A landscape with many valleys, sampled at points; each row gives a point and its height.
From any point a ball rolls to the lowest of the 2 points nearest to it. It stops when none of these is lower. Distance is the straight distance between rows; heights are no part of it.
Vam height 36.2: [112 130 132  70  99  92  81  98  82  90 114 125  85  95  97 106 116 102
  99  97 105 117 102  98  92 133 120  76]
vavuk height 27.4: [ 82  89  81 107 122  74 125 116 105 113 121  96 116  49 107 109  89  87
  78 108 127 107 101 117 110  65  79 124]
mep height 20.0: [115 130 128 105 117  91  90 141 110  99 120 111 156  91 116  73 101 103
  83  76 121 104  92 115 106  83  99  94]
vad height 31.2: [109 138 125  91 101  96  72  86  99  83  97 118  93 128 120  97  96 100
 117  69 101 110  84  71  81  99 105  47]
menot height 71.7: [ 63  91 102 126  96 117 109  82 116 115 110 104  93 100  91 128  60  88
 112 102 117  96  97  87  85  91 118  79]
Rav height 42.6: [118  62  86  88  81 109 132  88  97  84  92 107 112  88  89 109 140  80
  91 120 101  77 102  97 136 117 122 134]
fubuz height 40.5: [116 101 129  84  94 104 100 121 101  92 115 111 134 108 100  85 136  87
  90  99 113  96  86 104 108 123 114 117]
Nekeg height 10.7: [107  91  67  89  82  80 108  99  95  78  70  82  74  85  90  76 133  98
  93 128  54 100 121  90 120 115  97 130]
Ler height 73.5: [ 88  95  67 107 115 119 104  79  68 116  90  93  90  98 101 118  87  98
  89  89 129  90  90 114  98  74 114  75]
teso height 35.5: [ 82  87 130 107  79 101  83 106 100  84 112  93  66  74  52  87 144 107
  96 103  90  90 104  82  88 112 120 109]
zug height 16.1: [ 96  93  90  99  82  84  89 113  97  72  68  72  96  79  88  65 136  93
  93 127  60  92 118  79 127 109 111 131]
gumud height 44.9: [137  85  98  70  81 108 129  97 110  80 103 114 110  96 102 109 136  87
  91 113  82  86 106 106 133 136  98 123]
nafos height 13.4: [110 127 126 107 116  98  86 123 106  96 107  94 144 120 126  80  88  96
  93  86 111  97  93  97 101 103 107  86]
dedu height 31.1: [122  97 118  91 122 110  95  94  87 118 107 109  87 152 111  94  96 145
 126  78  97  97  98 131  83  71  62  87]
gud height 35.7: [ 94  57  82 101 106  84 132  97 111 103  95  87 133  90  88 117 114  80
  92 115  98  88 112  93 117  88  97 153]
Paruv height 67.6: [109  73 107  76  93 110 116  76 100 121  97  95  97 121  89 136 107  92
 109 121  90  94 100  97  91 139 110 113]
Bevos height 28.8: [113 134 101  94 119  97  84  90  82  99  90 117  69 125 116 105 103 115
 112  80 103 116  86  90  96  91 107  54]
Suni height 38.3: [ 80  95  87 115  99  80  90 109  89  97  98  95 112  62  96  88 115 101
  70 101 105 109 106 103 112  82 109 120]
nipon height 12.8: [102 115  94 105 112 101  78  85  75  92  66  84 104 125 111  91 103 111
  93 103  99 108  84  85  97 114 117 104]
bepe height 29.7: [ 80 115 104 114  86  89  64 104  84  85  95  97  61  73  78  71 119 122
  80 102  86 123 102  74  87  99 117 109]
gek height 53.6: [105 122  81  99  75  89  96  87 120  89 107 104  60  85 111  86  79 107
 119 107  76 116 112  79 100 108  70  89]
mozem height 62.7: [ 90  67 104  98 130 130 116  82  99 128 100  88 118 124  91 132  76  98
 103  86 124  75  95 114  78  88 106 100]
keka height 33.9: [ 74  87  89 116 102  84 113 111  96 114 117  97  88  52  84 102 111  98
  86 109 119  99 110 120 101  79  93 125]
tino height 47.6: [104 130  85 109  92  75  95 138 118  98 103  92 129  60 121  75 104  69
  87 122  94 111 113  94 129 100  96 102]
Bolo height 17.3: [111  94  57  85  83  78 108  90  94  94  68  81  81  92 113  83 102 110
  88 125  70 115 110 107 117 107  79 125]
Gevap height 60.1: [ 77  73 115 108  98 129  95  86  92 112  89 104  70 121  80 129  66 112
 131 101  96  86  99 100  73 111  99 105]
Ravu height 75.0: [ 84  89  90 107 110 112 121  87  88 124 113 116 123  74  90 132 103  89
  77 102 133  89  97 133 111  99 126 103]
Vuze height 9.6: [ 67 107  99 130 116 105  75 101  88  96 102 104 107  95 104  95  99 100
  87  67 133  97  78  95  85  59 127  76]
Zus height 29.6: [ 96 109 119 112 111 102  59  89  76  98  96 101  75 133  99  76 104 138
 117  68 103 107  85  89  72  71 106  79]
medi height 22.1: [100  75  94 115  88  84 104 120 120  67  87  76 104  66  87  74 152  98
 111 119  61  76 122  86 116 108 105 128]
Ledo height 70.6: [ 69  90 104 126  89 109 126  97 125 117 122 116 103  77  90 130  57  76
 109 115 122  87 113 107 100  92 108  98]
pekis height 19.9: [ 79  91  94 115  88 115  97  85 118 107  92 105  65 126 102 106  59 100
 132  95  88  96  97  77  86  83  81  86]
vitu height 29.9: [ 91  79  73  92  95  89 121  93 109 112  95  88 105  82  96 110  92  92
  89 120  91 104 116 113 111 102  82 140]
Runat height 72.4: [ 81  99 111 109 109 125  99  78  95 115 105 109  92 108  89 129  79  79
 121  94 122  82  91  96  83  91 125  65]
viga height 63.9: [108  86  89  92 127 126 117  81  91 119  78  78 146 129 104 131  88  90
 108  89 122  79  89 109  91  91 107  91]
Bami height 25.1: [102  85 119  95 110  91 106 113 129 102 122 102 131 105  95  97 101 102
  98  82 109 102 109 101  83  91  83 114]
favad height 41.4: [ 85 109  97 101 107  90  93 124  79  96  91  98 135  78 105  83 115  79
  73 109 111 104  95 100 120 103 121 123]
sog height 7.8: [ 98 120 117 107 113 100  74 103  91  95  86  87 120 130 122  88  94 102
 100  89 102 102  84  92 101  96 116  80]
mukal height 25.5: [111  95 118  87 119 110 117  98  90 116 111 112  96 124  94  96  81 140
 104  87  97  92  97 142  83  80  62 116]
Lil height 38.4: [ 88  92 152  92  86 106  81  94  91  98 121 109  85  87  65  94 138  96
  92  96 111 100  87  91  82 123 130 100]
zivad height 51.4: [124 148  78  86  89  78 105 111  85  88  93 102 111  81 131  94 101  90
  71 122  96 118  99 118 139 112  92  86]
fol height 22.6: [ 99 108  50  97  92  82 114  86  97 101  68  77  95  99 126  98  73  97
  90 124  79 106 111  96 119  94  93 114]
tisom height 53.4: [124 159  80  89  95  90  94 102  99  91  93 120 103  91 146  92  87  79
  85  99 101 110  92 102 129 100  94  60]
venin height 42.4: [118  85 123 103 102 100 117 143 151  74 122  96 150  86  98  81 140  74
 114  94  96 100 103  96 128 116  96 119]
zutip height 57.1: [ 83 107  77 113  90 112 110  85  86  93  83 112  33 106  86 109  57 116
 127 119  95 106  90 109  93 109  82  97]
Ketav height 40.7: [ 99  81 143  86  83 120  93 104  97 102 134 130  88  94  57 102 132 101
 103 101 105  86  97 108  89 124 115 113]
femul height 14.9: [ 90  84  92 110  90 113 110  85 143 114 105  94  92 134 121 116  45  87
 124  88  91  94 108  85  82  92  76  86]
Zupon height 74.2: [ 70 104  76 115 105 110 109  82  72 122  99 105  95  73  87 118  99 103
  75 108 136  94 100 119 101  89 127  89]
vibi height 39.6: [ 90  50  87  89  99 101 135  88  98  97 102 103 116  95  79 122 129  90
  88 108 104  82 102 106 108 102 107 145]
goli height 34.2: [120 101 125  93 115 102  80  96  97 114 101  97 112 158 115  96  90 135
 127  74  96 101  92 108  72  70  87  80]
tuton height 61.4: [ 94  71 111 100 118 126 107  80  92 123  96  95  95 124  84 119  83 113
 111  98 104  84  98 108  73 109 102 113]
Genen height 18.5: [105  90 116  99 114  96 108 108 107 106 118 108 112 113  94  87  89 128
  87  79 101 106 104 114  76  74  75 110]
Melup height 69.5: [ 85  93 107 110  80 109 124  84 117 123 125 119 104  84  78 147  65  69
 111 126 119  87 121 113 104 122 115  93]
molof height 38.1: [128 119 129  77  89  99  83 109  96  97 112 113 112 101  98  94 133  95
  91  99  97 104  92 100 101 132 111  93]
bekom height 47.0: [144 117  94  61  73 101 110 112 105  83  91 110 107 104 115  90 131  93
  91 124  66  95 109  99 134 147  96 106]
Linar height 11.4: [ 95  99 107 112 132  99  97 111 102  97 101  95 121 125 107  93  85 117
  97  63 107 102  96 101  82  47  84  91]
kefa height 35.4: [127 108 119  75  77 101  91 111 111  90 118 108  88 101  90  88 131 115
  93  99  80 106 107 100  93 121  90 101]
tisi height 66.0: [124 107  87  75 112 116 112  76  77 123  78 109 115 117 111 151 104  94
 104 107 114 101 100 120 111 130 109  85]
tuno height 65.0: [114  97  70  86 109 120 109  79  96 114  68  80 122 127 114 144  77  85
 109 106 108  94  95 101 110 112 113  78]
Gakof height 51.7: [106 132  83 107  88  87  83  99 109  84  87  93  85  95 113  74  91 103
  95 103  75 121 104  73 107 103  97  96]
gofe height 19.2: [ 80  99 104 131 102  98 101 116 121 106 128 110 109  75 107  96  74 101
 100  82 123 100 102 102  91  65  88  89]
Nidun height 16.3: [ 96  65  71  97 110  97 123  83 124 119  89  78 105 119 108 114  58  97
 109  99  86  95 116 102  91  92  80 118]
votu height 58.8: [ 89  88 106 117  92 123  99  93  82 109  95 116  52 110  72 119  62 125
 120 109  92  93  90 121  80  98  96 110]
Bosu height 13.7: [103 128 103 116 118  75  93 150 108  99 119 106 137  64 115  72  97  93
  80  90 118 118 104 115 112  71  80 107]
lasib height 73.0: [ 97 105  90 101 115 120  90  83  77 107  82  93  94 119 104 122  92  93
 106  86 119  92  85  91  94  84 126  61]
digov height 33.5: [114 139 143  72 102  97  73  92  91  79 116 123  84 107 111 119 106  98
 120  80 104 110  89  82  96 121 118  46]
funu height 31.8: [116 105 108 104 115  96  72  93  79 106  75  83  97 157 109  85 102 135
 121  70  96 101  83  93  82  79 101  77]
nuf height 31.9: [103  87 115 105  87  89 107 130 149 105 137  92 127  78  93  96  94  89
 105  99 101 110 121  94  98  98  84 105]
Kiba height 21.2: [ 97 106  85 126 117  71 104 124 110 103 123  98 117  45 109  88  95  90
  83  94 118 118 103 113 113  66  76 109]
Fami height 26.4: [118 116  93  91 111 101  86  85  71 112  80 114  61 131 101 109  92 123
 127  91 102 110  88 108  95 104  89  65]
kuziz height 49.3: [134 138  82  72  88  94 103 117  85  84  89 109 106  94 123  78 120  92
  77 123  81 118 100 117 132 129  83 107]
popek height 27.3: [115  84 114 102  78 100 104 110 125  58  99  86 108  86  88  74 152  94
 106 106  74  78 105  82 115 128 110 126]
Pifo height 37.6: [114  94 103 111  99  85 112 148 143  90 130  88 137  66 107  81 121  79
 112 105  82 112 116 101 113 101  76 111]
gebe height 22.7: [107 101  89  97 113 102  90  88  71 111  90 105  74 119 102  94  96 135
  96  93 104 107  97 118  89  94  86  93]
kikav height 50.0: [ 99 139  83 111  93  83  84 120 105  89  91  96 108  76 122  78  89  88
  81 108  95 119 103  81 120  87 105  97]
Mor height 32.5: [ 94 112 128 101  79  84  66 109  93  69 104  87  61  79  68  73 147 114
  90  99  82 110 108  77  83 112 118 105]
lam height 5.5: [ 89 108  89 115 125 101  81 106  73 101  93  89 114 124 115  88  92 109
  91  66 125  96  77  97  84  46 111  68]
suv height 44.2: [ 95 113  97  99 101  83 104 140  97  90  98 100 137  73 108  74 128  68
  86 123 103  93  98  93 143 115 114 117]
Dup height 17.7: [ 98  93  77  91 113  98  92  83  77 109  68  83  89 113 108  95 101 119
  84 108  91 109  98 110  95 104 105 122]
zeki height 68.5: [ 87  77 108  97  89 124 121  81 102 120 110 112 100 108  84 150  79  78
 114 124 104  82 105 106  93 132 110 102]
peka height 31.3: [116  79 124  94  76 100  94 116 121  72 105  87  95 100  80  80 143 101
  96 103  70  96 116  85  91 122  93 118]
romi height 55.5: [ 99 114  84  99  83  99 106  86 102  95  94 114  39 109 104 106  60 108
 129 116  77 112  92  94  98 114  66  85]
Lebek height 23.5: [ 85 103  96 116  93 102  82  80 102  96  98 103  59 119 104  88  85 116
 117  91  86 112 101  75  79  95  98  78]
pifaz height 13.6: [ 58 105  93 135 105 102  91 100 101 102 113 117  86  75 100  90  85 104
  94  80 126  98  93  89  91  64 114  80]
Kome height 66.8: [117  92  90  79 103 112 114  72  81 126  96 108  94 117 102 131 104 107
 105 113 100 103  96 120  99 133  95 104]
kalev height 26.6: [ 76 108 110 112  99 102  64  90  92  89  97  98  65 105  87  72 105 131
 108  86  92 118  99  73  67  90 109 100]
Nini height 24.0: [ 95  68  68  89  95  92 127  85 107 110 101  81  80  97 106 109  69 109
 100 129  86 101 116 115 103  95  66 130]
Tunoz height 8.6: [ 99  83  87 101  98 113 128  81 118 114 100  95 107 119 114 129  54  82
 110  99  99  89 103 107  94  99  88  80]
sare height 43.7: [118  86 143  92  98 103 116 125 131  79 120  93 138 103  89  87 137  75
 104  88 116  86  90  89 120 127 113 125]

For each start below, name the point where the ball stops.
kefa | Nekeg
zivad | Tunoz
Ketav | Tunoz
Vam | sog
Ravu | Bosu
Gevap | Bosu
Zupon | Bosu
Lil | Tunoz
favad | Bosu
funu | Tunoz
